Each row is a point on a tangle of strands that fork and nearly touch. The rows are in no order.
Two points are linked if the straight distance between their rows is under 43.6. Some points are linked to none.
Lodil: [-18   0   6  -7  -1 -10   2  -2   6 -11   6   7   3  -9  -4  -6  15   1
   2   2 -16  -1  -5   5   9   8   7   3  -7   4  -4   1   8  -6   3 -13]
feku: [ -1  -7  -8  21   0  14  11 -15  -1  12  15   8  -2 -14  15  10  -1   5
  -2   2   6 -13  -9  -1  -7  -5  12   0   7  -2   5   8 -14  -3  -1 -13]
kikat: [  5  -5   4  -1  -1   6 -14  18   5   0   1  10   3 -18  -1   3   0  -6
   7 -11  -6  -1 -10  14   7 -17   9   6   5   6   9 -12 -11   2   0   4]
Pibo: [  5  -1   7 -10  11  10  -6  16  -1   3  -2   1   6   0   1  -6 -12  -3
  -5  -1  -3  -9   4   8  10 -18  10  12   6   9   4  -6  -3   5 -20  15]
rov: [-17  12  -5  -3 -18  -4  -2  -7  11 -16  -2  -3   7  11  10  14  -6   5
   9   0 -14   0  -8   5  -2   3 -11   8   6   2  -8  -5  -2  10   3 -14]
lis: [ -5   0  13   0   8 -13   7  -9   2   0  11  -1 -10 -12  -7 -11  16   1
   2   2  -2   3   3  -4   6   5   9  -5 -15  -1   0   2   4 -13   3 -17]
derag: [-13  -7 -11   8   8  15 -10   0  -7  -9 -23  12  10  -5  -3   1   6  -9
   5  11   3   6 -13  13  -5  12  13  -5  -2  10  -1  20   7   4   5  -1]
Boz: [  4   7  -4 -14  -1   0  -6   2  -3   2  -5 -11  -5  -5  20 -24  -9   4
   7   8  -5   3  -2   0  -2  -3   0  -7 -19  -6   0 -18   3   3   6   0]
teg: [  8   6  13   3 -11   2   8 -13  10  -4   7  -9 -10  -7   2  -1  27  -7
   1   2  -9  11  -7  -2  -9   2   1  15   8   2  -7  -9  16 -12  -1   6]
lupa: [ -2  15  -1  -4   2   6  -2   6  12  -5  -6   2   9  26   1  10 -11  -2
  -4   5 -18  -1   7   3   7   4 -15   0  15   0  -5  -2  -2  -3   5  -5]
lomir: [-10  -9  -9  10  -2   9 -15   4  -6  -5 -22  11  19   2  -3  -1  -7  -2
   3  11   2   7 -12  12 -10  -6  13   9   4   7   0  10 -12   1   8   2]
pipa: [ -6   5  -1  -9   6   7 -11   2  -5  18   5   8  12   7  -7   8   0  -9
   3   0 -14 -11  -1  -1  11 -10  -1  15   5   8 -13 -10  -2  11 -17  11]
Tidig: [ 11  12   5   7  -6   1  -9 -16  -5   5 -16 -16   1  -2   5  -8   4 -18
  -6  12   0   2   2 -10  -3  11   5  -3   1  -5 -12   4   8  22 -10   0]
megor: [  2   8   5  -7   9  -4  -2 -18  -2  16   0  -7  -3   4  -8  -3   9 -11
  -5   7  -8  -8   9 -11  11  10  -2   5  -9   2 -23  -2  18   9 -15   5]
norik: [-14   2  -1 -20   0 -13   5  -1  -1   6  19   3   4   1  -3  -2  -2  17
   4  -3  -9  -8   8   0  15  -3  -8  12 -16   0  -3   2   7   4 -11  -6]
rame: [-19  -3   1 -12  -2  -3   0 -10  -3 -23 -12 -13  -1  15  -7   7  -7   3
   3  -4   7  11   9   8   2  11  -4  -7 -14   5   3  17   6   0  14  -3]
nusob: [ -3  -4   7  11   1 -20   6  -1  -4  -2   4  -3   1   4  -2 -18   6   0
 -11   6   5   3  -2 -17  -8  -2   4   3  -3  -4   3   9 -18  -7   6 -12]
fotar: [ -9  -5   2   6  -6   1  16 -15   7   3  15  -4  -5  -5   6  12   9   3
   0  -1 -11  -5   6  -3  -1  -1  -4   6   3   9  -8  -8  -2  -8   1  -5]
kufu: [ -1 -17   3  10   0  -7  17  -1   8   4  11   7  -6 -11   1   7  -2   2
  -3  -4   1  -6  13  -7   1   5  -2 -11   7  10  -9 -11  -4 -10   8  -8]
rufe: [  5   1  -9   2   8  12  -8   2  -3   9 -27   2  16  21  -4  -8 -17  -7
  -3  17   6   2   3  -3  -6  17  -8  -3   0  -4 -15  12   1  10  -2   1]
nad: [ -1   6  13   1   9  16  -1  -8   5   8  -3  -6 -12  -3   8  -2 -14   0
   4   4   6  -4   9  15   2 -12  10 -13 -12  12  17   1  12 -15  -9  10]
bav: [  8  12   8  -2   9   4  -5  -2   4   2 -22  -5  11  27  -9  -6 -15  -7
 -11  14   1   6  11   2   9   9  -8  -3  -5  -8  -7  12   7   2  -4   3]
deki: [  3  -1  -3   1   3   7 -19  -4  -5  18  -7  -1  13  -8  -3   1  -2 -20
   7  -3  -9 -14  -8  -5  -4 -11   4  12  10   9 -12 -16 -13  22 -13   7]
Gere: [  3   5   2  -1 -19 -27  -9   8   0 -11  -2   0  -4  21   1  -2 -23  14
  -6  -4   8   7   1   7   1   1  -8   5   1 -15  -8 -15   9   0  -5  -2]
Bati: [ 11   6  16   8  -8 -26  -3   3   6   3   3  -7   3   5  -1  -9  -2   6
 -14  -3   3   2  -3  -9  -8  -8  -7  12   8  -5  -1  -5  -2  -2 -14  -1]
gitav: [-21 -16   4   4  -9 -12   1   6  -8 -22  -6   0  -6   1  -5   3  -6   4
   1  -9  15   6   4   5  -9   3   2  -8  -4   8  10   4  -1 -10  17   2]
luvel: [ -7   9  -6   0   4   7   0 -20  -1   7   1 -15   3  14  17  -5  -5   8
   5   9   3   0  -6  -2 -13   0  -7   8  -6  -2   2  14 -10   0  -3  -9]
Guluf: [ -2  -4  -4   8 -13   8  -2 -13  -5  11  19   5   4 -17   4  26   4  -1
   8  -4  -5  -9  -8  10   5 -15   8   6   0   3  -6  -6   3   6 -19   0]
tuzun: [  5  -5  17  -2   4  -3   6   5  10   0   3  -2  -7 -12   3  -8   1  -5
  -6  -5  -5  -3   9  -1   2   7  -2  -4   6  12  -6  -8  22 -13  -8   2]
bas: [ -3  14  17  -4  -4  -9 -10  -2   1 -11 -10 -17  -3   9   6 -21 -10  -4
   8  10  -3  17  -1   8  -2  -9   7 -11 -19  -8   2  -6   4  -8  12   3]
pige: [-15  -5  -2   4 -15  -1  -4 -14  -6  -9  -3  -6   5  -8   8  13  -8  -2
  -3  -2   1 -13   1   3  -2   1  10   5   7  11  -7   6   0  26 -19  -3]
Vef: [ -3  -3  -8  -3   0 -18  -3   2  -1 -12  -5   2   3   8 -14   5   7   5
   0  -9  10   8  -3  -9  -1  21  -9  -4  -1 -12  -4  11  -2   7   8 -13]
pusul: [ -5  -7 -14   1   1 -19  10  -5  -9  -1   4  -7  -6  -2  -1  -9  18  12
   9   7  11  18  -9 -18 -12  17  -1   4 -13  -9 -11   1  -1   1  13  -4]
Vam: [ -4  12   8  -8  -2 -12   0   0   5  -1   6  -8   8  18  -2  -4   2   4
  -5   3 -16   1   3  -7   4 -16 -12  17   3  -1  -4 -10 -12  -4  -2   1]
Faka: [ 18   5   4  -3  14  18   3  11   5  14   2   6  -5  -4   9 -11 -14   0
 -10   6  -3  -8   9   6  14  -2   3  -3   2   3  -2  -9  22  -7 -19  16]
Rari: [  0  10   7  11   8   7  -4 -12   5   1  -4  -4  -7  -2   8   9  -2  -5
  13   0   8   0  -2   3  -6   3   1 -20  -5   4  11   7  -2  -1   5 -15]
Nas: [  4   4   6   6  11  20  11 -11  -4   9  -6   1   2  -1   7 -10  -8  -7
 -15  17  -2 -10   3   1   4  -3  18   7   2   3   9  10  -8  -1  -8  -1]
Zifo: [ -8  -5 -12 -20  -1   4 -14  22  -4   2  -2   0  11  -2 -21   0   4   0
   9 -16  -2   5   3  -1   3  -3 -12   8  -7   8   3  -2  -6  11   4  18]
gato: [ 12  -7 -15   0   2   6   2   3  -9   9   5  -2  -5  -7  -4   0   8   5
  -7   2   6   0   4   0   1 -11   2   4  -1  -2   3  -9 -14   5   4  13]
satev: [ 11 -10   0  -7  -1  -4   6  17  -1  -8  -2  -5  -6  -1   0  -9   5  -2
  -9  -9   0   6   9 -14 -10   2  -6  -1  17  -2   5 -11   0  -6  10  15]
dav: [ -5  -1  10   6  -6  -4   4  -6  -3  11  19   5   0 -18  16   4  -2   3
   3   3  -6 -13  -6   1   3 -22   8   8  -4  11  -4 -14  -3   0 -15  -3]
morom: [  0  -4 -19 -18 -18  -4   9  11   6  -4   8   7 -11 -10 -17  13  10   3
   9 -11   0   5   5   2   4   7 -13  -2  -9  -7   0 -13   9   4  18   4]
zoman: [-12  -9  -8  14   4   4   0  -1  -7   3 -10  10  10   5   0   3 -10   6
   7   7  12   2 -12   3 -15   2   4   0  -1   4   7  19 -10  -1   3  -5]
gabet: [ 16  14   1  -7   0   1  -6   1  -1  -2  -5 -14  -6  -5  12 -15  12  -5
  12  -2  -1   9  -9 -16 -21   0 -11  -6   0 -11   2  -3   4   4   9   2]
gom: [ -1   6   8  10  -5   5   4 -22   3  15  10  -2  -5   1   0   2  20  -4
  -3  10  -9   0 -11  -1  -2  -6   2  16  -3   6 -15  -9   9 -15  -4  11]
lumo: [ -4  -7 -15   5  -8  15   3   0   1   6  13  14   2  -6 -10  23  13   6
   6  -6  -6   0   1   6   3   9 -10   1   8   7 -10   2   9  -2   4   4]
litip: [-11 -12  -5   8 -12 -10 -11  -8  -8  -2   6   2   8 -22   2   4  -4   2
   1  -5   5 -12 -10   0  -4  -9  15   7   1   5   1   4 -11  18 -21  -2]
nak: [ -1  -4   2   5  -1 -23  12 -13  -6  -6   6 -16  -7   4   1 -17  10   4
   0   8   9  17  -4 -22 -12  11   8  -1  -9 -10  -8  11 -11   4  11 -18]
paker: [ -2   0  -1  -2  -1   9   1 -17 -12  12  20  -7  -7 -13  13  -1  23  -9
  -5 -11  -8 -18  -8 -12  -7 -17  -2  20   2   2  -4  -3  -5  -5  -5   4]
nul: [ -3 -11   1   4 -11  -2 -11  -2  -3  -5   8  -1  -3 -35  14   3   1  -6
   3 -16   1 -11  -6   1  -8  -5   8  -9   2   5   7  -2   0  11 -15  -5]
vuk: [ -5  -7 -12  -1  -2 -16   5  -6  -4   4   4  -3 -10   7  -7   0   6  21
  12  -3  20  14  -2  -5  -6  12  -8  -2 -20  -8  -1   4   5  -2   7   0]
rivu: [ 11  11  13  11 -15 -15 -11 -12   3  -7 -19 -14   3   4   3   0  -7 -13
  -6   3   6   2  -4  -5  -5  11   0  -1   7  -5  -9   5   7  19 -18 -10]
dil: [-15   1  -3   2 -13   1  13 -18   7  -8   6 -10   0   6   9  22  -8   5
   0  -4 -11  -7   9  -3   3   6  -9   4   6   9 -13  -6 -10   9   1  -9]
zad: [-12  -9 -12 -17  -4   6  -5  14  -3   3   9   6   5  -4 -10   6 -10   6
   7  -9  -7  -4   6   6  11 -11  -6   5  -3  14   3  -2  -4   4   2   9]
dudup: [ -9  -3  12  -8   9   1  -4  24  -2  -9  -6  -3  -3  -1   2 -14  -3  -6
  16 -12   1   2  -7  -6 -15  -8  -7  -8  -7   5  17 -10  -7 -13  11  16]
vita: [-12   5  -4 -16  -9 -15   7  -2   6  -2  24  14   9   0   9  10 -14  17
   5 -10 -11 -13  -2  -1  14   6 -10   1  -7  -5  -5   6   4  10 -11 -18]
kese: [ -9 -11 -18   0 -13  -3  13   1   8  -3   9  13  -6  -4 -10  15   8  10
   9  -3  -2   9  -1   1  -1  13 -11   2   0   3 -13 -11   7  -1  18  -2]
fak: [ -3  -5   1  16   8   9  -6   0  -7   0 -11  15   4 -10 -14   8  16 -10
  -1   4   8   1  -7   7   3  10  17  -6  -1   5   3  17   2   2   2  -3]
Zuva: [ -8   8  -4 -17  -2  11  -4   4   6   0   0  -5  10  12  -1  -4   1  -3
   5  -1 -21   0  -2   0  -5 -12 -15  18   3   7   3  -4  -6  -3  -3  13]
geb: [ 13  -3  -3   5  10  14 -12  10  -5   4 -13   5   1 -10 -18   5  16 -12
   0  -2  10   6  -7   7   3   3  11   3   3   0   7   6   1   7  -3  17]
gamal: [  9 -11   6   1   0 -18  11   2   8   9   9   4 -12  -2  -1 -11 -13   7
  -6  -3   5  -4  13  -8  -2  10  -7 -11   5  -1 -11 -19  10 -13   4 -10]
zefel: [  5   9  -1  -6  -3  -5  -1   9   6 -11   2   8  -7  -6   4  -1  15  -1
  13  -7  -3   6 -12   4   2   3  -1 -10  -4 -13  12  -7   1  -6  23 -11]
Leta: [ -9  -5  -1   1  11 -12  -5 -11  -2   0  -3   2   6   4 -11  -4  11  -4
   0   0   3   1   3  -7   4  23  -1  -5  -9   1 -13  13   4   3   0 -15]
tevuf: [-19 -10  -2  -6 -10  -7   6  -2   3 -18  -3  -5  -6   8  -9  13  -2   7
  10 -12   8  10   4  -2  -9  10 -13  -3  -2   9   1   8   5  -5  13   0]
Vufe: [-10  15   2  -3 -14 -13   3  -8  16  -4  13   4   2   7  18  10 -17  16
   9  -8  -8  -6 -13   0  -2   7 -12   6   1  -8  -7  -1  -1   6 -10 -24]
sak: [  0   2  -8  -1 -16 -23  -8   0   2  -5  -3  -6   4  18   9  -4 -21  18
  -6  -1   9   7  -3  -5  -6   5 -14  11  -1 -15 -10   2   1  11 -14  -6]
ziz: [ -8   3   0  -1   2   1  -1 -13  -5  13   9   1   3   7  -9  11   4  -2
  -7   2  -6 -13   5  -1  13   0   1  11  -2   5 -14   6   3   7 -13   2]
nog: [  5   5  -5  -2  -5   6  -7   9  -3 -10 -11  -9   0  -6  16 -20  12  -2
   9   5  -5  19 -18  -3 -18   1  -3   5   1   0   0   0   9  -3   5  10]
vazi: [  3  -1   1   9 -15  -1  -1  -2   2  -6  -3  -4  -6 -12   7  -3  19   0
   5   3  -2  17 -17   0 -14   5   1   7   5  -1  -6  -9   9  -5   7   4]
Kotez: [-11  -9  -3  -4   7  -2  -6  20  -7   2  -8   3  -2  -1   8 -17 -16  -3
  10 -10   6  -6   1  -8 -14   3  -6 -15  -1   4  10  -9  -3  -3   8   3]
zub: [ 13   0   5  11  -4 -13 -11   6   3 -12 -17  -2   5   2   9 -12  -8  -9
  -8  -2  11   4  -7  -8 -13  20  -3 -10  10  -9  -8  10   8  10  -5 -13]
lut: [  9   6   2   9  -1  13  10 -14  -4   3  -4  -4  -1   4  -2   4   6  -4
 -11  11   5   0   5   5  11   6  11  -3  -2  -5   4  14   0   4   0  -1]
zuve: [  9   9  -1   0  -9  -8   6   4  18  -8   9  11  -8  -3   0  16   3   0
  11 -13  -4  -3  -5   0   2   7 -11 -16   3 -17   9 -14  -2  -5  21 -22]
rom: [  2  -2  16 -13  14 -22  10  12   1 -11   4  -3 -12   6 -13 -24   9  -8
   5   2   0  15  -2 -15  -4   5   4 -14 -10 -19   4   0   6 -19  15  -8]
tem: [ -5 -11   3  10  -8   2   1  -9 -12   8  13   5   0 -17 -12  21  10  -1
  -3  -4   3  -7   2  15  15 -12  14   3  -5   6   3   7   6   4 -18   4]
tig: [  6  -2  -2  -5  -8  -6  18  -2  11  -4  18  -1 -10   0  -3  20  10   8
   1 -14  -1  -4   7  -6   3   0 -13  -5   2 -14   9  -8 -10  -9  17 -14]
Pap: [ -5  -2   1   5   6  -5  10  -5  -5  -8   2  -3   5  13  -3 -11   1   4
 -11  16  -3   5   7  -4   9  -5  10  -1  -6  -6   5  11 -25  -4  17  -6]
vip: [ 19  -6  -9   5  -2  -5   8  12   5   7   4  12  -6   9   3 -11 -13   9
 -13   7   2   0   9  -1   6   8  -6  -7   8 -10 -13 -24   5  -9  10   2]
raf: [  7   7 -18  -4  -1   6  -9   4   2   2   7  13   1  -6   3  11   6   8
   7 -11  -4  -9  -9   4   3   5 -11  -5   3 -13   6  -1  -5  11   2 -10]
lozus: [ 22   1 -12   4  -1  10   2  -1   3  21   9   6  -7   1   9   3 -18  16
  -2   4  10  -2   5   9   2   4 -11  -7   5  -4  -7  -8  18  -4  -9   9]
nalu: [ -2   0 -28   5  -1  12  -1   2  -2   7  11  18   3  -2  -7  19  13   6
   9  -2  -5  -7 -10   0  -1   8  -6   3   8  -5  -7   0 -10   8  10  -3]
ruru: [  5  -2  12  -5  15  -1  -9  15   0   5   9   6   6 -14  -4 -14  13  -5
  -2 -14  -2  -6  -8   0   4 -10   6  13   0   1  11  10  -1  -4 -13   0]
rut: [  2  -4  -5  -5 -11 -25  -3  -4   3  -8   1  -6  -4  14 -10   7 -13  12
  -8 -10  14   2  10  -9   1  18 -13   2   0 -15  -9   6   1  12  -6 -10]
bilap: [ 10   0   5  -4  -1  11  -5  23   5  -7  -7   5   0   0   2  -6  -7  -5
  -9  -1  -6  -1   3  10  14 -14   6   1   9   1   4 -18  -5  -4  -1  12]
kiv: [ 14   3 -15   6  -1   8  -1  -8   4  24  12   6  -3   2   3  15  -8   9
   0  -3   6  -9   2  -4  -6   2 -16  -2  11  -2  -8  -3   2   6  -8   1]
Rupo: [  8   2  17   0  10  -5   9  -8   3  -7   8  -5 -14  -7  -6   1  11  -2
 -10   0   4   2  13   4  19   1  16 -14  -9  -4  11   8   7 -12   5 -12]
kidu: [ 17   8  -1  10   8  19 -11   6  -8   2 -26   3   8   5 -13   5   4 -13
   6   9  10  15 -10   7  -6  -1   9  -4   1  -7  10  16   4   3   1  16]
Zuzi: [ 15  17   5   1   3   3 -11   8   6  -6 -19  -1   8  22  -1   1  -8  -7
  -8   3  -1   3   5   8   7   3  -6  -9  12 -10   3   7   1  -1   2  -2]
tino: [  6   2   8   4   5  15   9  -2  -6  13   2   3   7  -6  16  -5 -20  -2
 -10  12  -3 -17   3   7   2 -17  23  12  10   5   9   5  -1   3 -24  -5]
gesa: [ 14   7  -6 -14   3   6 -11   8 -11   2   0 -16  -9 -14  20 -24   6  -1
   8  -1   1   7  -8  -6 -16 -11   1  -6 -13  -7  12  -6  -4   6   5   7]
Dolis: [  1   6   7  -9  15  -1   4 -11   3  16  12   2  -1   3   0 -14   7   1
  -2   2  -9  -6   6  -8   3   8  -8  10  -4   2 -16   3  22 -10 -13   1]
nutas: [ 19   8   2   0   5   7  12  -6  -4  -1   8  -4 -15  -1   5   2   7   5
 -15   2  10   3  10   7  18   8  12 -10  -9 -17  13  15   4  -1   1 -11]
pom: [  0   1  -2  13  11  15   8 -10  -6   5 -10  -4  -6   0 -14  13   9  -6
   9  10  10   6   1   1  -3  -6   8 -10  -7   5   9   3 -10  -3  14  18]
peva: [  8  -1  14   6   8   4  -8  -2  -1  18  -5   2   2  -8 -14   4 -15  -3
   1   1  15  -3   7  15  11 -19  16   1 -12   4  17   1  -1   2 -15   7]
Talad: [ -1  -8 -11   7 -12   2  -1  -3  -3  -6  -3   3   3  -8   4   9  -4   2
  -2  -1   4  -2  -1   4   0   8   2  -2   6   5 -11   1   6  15  -5  -3]
Zame: [  1   3  13   7   6   6   3   5  12 -12  -3   2  -3   0  -9   7  10 -12
  -2  -1 -12   5   1   0   4  -9   5 -12   8   5   9 -13 -12 -16  22   5]
sisi: [ -5  -4  -9   3  21   6  -2  12 -14   1 -13  -3   4   2 -25  13  12 -10
  14   3  13   7   0  -7  -3  -3   1  -5  -7   4   8   8 -12   3  10  23]
Boko: [ 15  -7  -1   8  -4 -16   0  11   3   6   3   3  -1   2  -6  -7   1   8
 -12  -7  11   5   1 -14 -13  -1 -11   6  12  -6   1  -8  -5  -3  -3   8]
Lagov: [  1 -16  -4  -4   5  -2   2  17  -5   2   0  -2  -5  -9  10 -22  -7   0
  -8  -3   1  -5   7 -12  -8  -3  -3  -5   5   7   3 -16  -9  -3   6   9]
bebo: [ 12   4  -5   5   3  13 -13  -6  -4   9 -13  -4   7  -1   3  -6   3 -17
  -2   8  -7  -4  -5  -2  -4   1   5   2   8  -2  -7  -1  -5  15  -7   5]
rasu: [  4   3  -5  -7  -5  19   7  -3   2 -12  -4 -10  -9   3  12   3   0   3
  -1   5  -7   8   6   9   3  -8   3  -5   2   1   8  -4   1  -4  13  10]
pav: [-23 -11  -9 -15   3  -2   7   5  -2   4  15   9   9   1  -5  -3 -13  12
   3  -5  -9  -5   9   2  11   1 -10   1  -5  14  -2   8   7  -5  -2   0]
kala: [-10  -8   3 -10   5 -10  10 -10 -10 -19 -17 -20  -7  18  -1 -10  -4   2
   4   0  18  19   8  -4  -5  24   0 -12 -16  -3  -9  17  11   3  13  -5]
Kinor: [  0  -7  10   3  -9   0  -1  -6  -8   8   4  -1  -1 -10  -7  17 -11   7
   2   0  11  -4  12  19  13 -20  15   3  -8  10   9   0   8   6 -24   9]
saf: [ -1  -2 -11   9   6  10   3 -17   2  19  19   7   6  -5  13  11  -6   7
   7  -2  -1 -15  -4  -4 -13  -6  -8   4  10   3  -6  -3 -11  -2  -3  -8]
logef: [  0   0  14   4  10   5 -11   3   2   6 -15  -1  -1  -1  -5 -12 -16  -7
   3   5   6   1   0  12   4 -12  12  -5 -14   6  14  -1  -2  -8  -4   8]
seta: [  9   2  -5 -21  -6 -14   7  17   3  -2   7   4 -11  -8 -11   0  11  -1
  13 -15   7   4  -1  -3   1   3 -11 -10  -9 -17  12 -15   3   1  18  -1]
fases: [-21   9  11 -10   0  -1   0  -2  -3 -14  -1  -7   9  12  -1  -2   8  -3
  -5   0 -16  -2   2   4  10  -2   1  13  -1   9   7  17   2  -1 -12  -7]
reka: [  3  -9   8  14 -15  -9  -3   6   3 -12  -3   1  -5  -9   6   4  -2   0
 -12  -9   8   3  -2   4  -6   4   6  -2  16   3   3   3   9   1 -10  -1]
zete: [ -8  16   1   1  -1   6  -9 -12   9  -4  -4  -7  10  14   8  10   1  -7
   2   3 -16  -7  -3   3   1   2  -5   3  14   5  -6   2  -2   6  -4 -12]
zopez: [-10 -14  -2  -2  -9   4   5  13  -2 -22  -6   2  -8 -10   0   0   5   1
   2  -7   1  10  -1   9  -5  -6   7  -3   2  10  10  -9  -1 -13  18  12]
feda: [  3  16  15   2   1  -3   9 -17   5   8   6  -4  -6  10  10  -6  12  -2
  -9  10 -12  -2  -4  -4   6  -4   3  17   2  -3 -18  -5  17  -7 -15  -4]
Kezib: [  4   3   8   2   1   3  12  -7   7  -7  10  -6  -9  -2 -10  19  23  -7
   0  -7  -8   0   8  -8   0  -4  -5  -6   8   0   9  -2 -11 -10  19   0]
Rabo: [  8   7   1  11  14  15   0  -2   3   0  -2   4  -4  -5  -6   7   8  -7
   8   8  -1   4  -4   7   5 -13   9 -18  -4  -2  10  -8 -13 -10  21   6]
maran: [ 14   3  -1   1   1   2   4   1   4  18   4   6  -6   0   9 -13 -16  13
  -8  15   0   2   3   5   9  -2  -2   2  -4   2 -14 -13  24 -11 -13  13]
kubam: [-19   0   0  -8  -2  -4  -4  -7  -8 -14  -8 -14   8  13  -8   1   1   5
  -3   2   1   5   9   3   3  -5  -1   9  -8   7   6  19  -4   2  -3   4]
zat: [  3  -3 -17  -2  14  14  -6  11  -7   4 -19   7  14  16 -13   1 -14  -6
  -2   9   6   3   6  -1   1   6  -2  -7   4  -2  -1   6 -14   8  10  11]
Rubef: [  5  -2  -3   1  -9 -16   0  16   2  -2   1  15  -2  18  -6  -4 -21  13
 -12   3   4   4   6   9  12   6  -6   0   6  -9 -13 -14  13 -10   3  -1]
vib: [ -4  -2   2   6  11  10   9  -2  -3   3  -9   3   7   7  -4 -13 -14  -4
 -13  16  -1  -5   7   2   9  -9  17  -2  -2   1  10   7 -22  -3   9   0]
Keda: [  4  11  -5  -8  12   5   0   0   4   5   3   1  -4   4  -2   9  10  -2
   9  -8  -2  -7   3  -8  -2   9 -17 -10   1  -8   8   3  -3   0  11  -6]
Rela: [ -4  -4 -10 -11  14   6  -3  18  -7   4   2   2   1   6 -22  12  11  -2
  10 -12   4   2   8  -9  -1   1 -12  -1  -1   5   7   3  -6   0   7  19]
vev: [  8  -8  -8  -9   4  11   1   6 -11   5   2  -7   2   0   4  -4  -4   1
 -14   0   1  -8  10   0   2 -12   5  12   5   2  10   4 -12   6 -12  14]
puza: [ 10  -2  -4   1  10  18 -10  19  -8  -6 -25   7  12  15  -4  -5 -13  -8
   0   5   9   6  -3   7  -5  -7   7  -4   6  -6  12   9  -6   0   6  14]
zev: [-10  -6   4 -10  -1  10  11  18   5  -7   4   5  -8 -15   6  -5   7  -1
  13 -12  -5   0  -7   3  -9 -10  -2  -2  -4  10  18 -10   4 -20  13  13]
fen: [  2  -3   8   8  -8  -9  -3  -4   7 -11  -4  -5  -3 -14  12  -1   4  -7
   1 -10   4   0 -10 -11 -16  20  -3  -5  14   4  -5   6  11   5  -9 -12]
lenol: [  7   0   0   8  -8  -2 -15   2   0   0   4   1  -3 -21  10   1   4  -5
   4  -6   0  -6 -10   3  -8 -14   7  -3   2  -1  12 -11 -13   7  -3  -5]
penof: [ 19   4   0   3  17  19   3   7   6  11  -3  13   0   0  -1   4  -8  -9
 -14   6  -6 -12  15   8  16   3   1 -11  13   3  -4  -6   9  -4  -4   5]
Pelo: [ -2  -6  -3  24   8   9   8  -3   3   9   6  15   4   0  13   8 -12  10
   6   1  13  -6 -15   3 -16   1   4  -6  11   1  10  16  -9  -8   1 -13]
mudut: [ -8  -4   5   1   5 -12   1 -10  -9 -13 -18 -12   6   8 -11  -9   3  -9
  -2  11  10  11   7  -9   3  19   7  -9 -15  -3 -11  24   3  12   8  -9]
tibir: [-16  15  11 -25   1  -4   3   1  12 -20   2  -4   6   4   1 -12  14  -7
   3   3 -23   2  -2   4  11   4   3   8  -9  -3   4   9  10  -6  -1  -9]
fimi: [ -1  -6   5   7  -1   1  10   3  -3   9   9   6  -1 -10  18 -10 -13   8
 -10   8  -6  -9   1   6   1 -17  10   6   5   9   2 -10  -4  -7 -10   2]
gal: [ -1   7  13   3  -2 -15  -3  10   2   2   2   1  12  15  -2  -3  -5   6
 -13   2  -5  -8  -1  -2   5 -19  -3  18  12  -1   0  -2 -15   1 -18   0]

Follow the links from the first point to the second, and from the first to the third. Name the last point that the two ways share.
derag / gitav / fases | rame
Kotez / Vufe / fimi | rame
vip / tig / rufe | rov
norik / saf / satev | rov
pusul / logef / zete | Nas
tem / pusul / Gere | Nas

A fork is a point with three links, a tip a point with one. Leave the first point through the second and follow the links. Name the first fork or tip that comes.
Boko / satev | rame
zub / rivu | Boz
lozus / kiv | rov
zev / dudup | Zuva
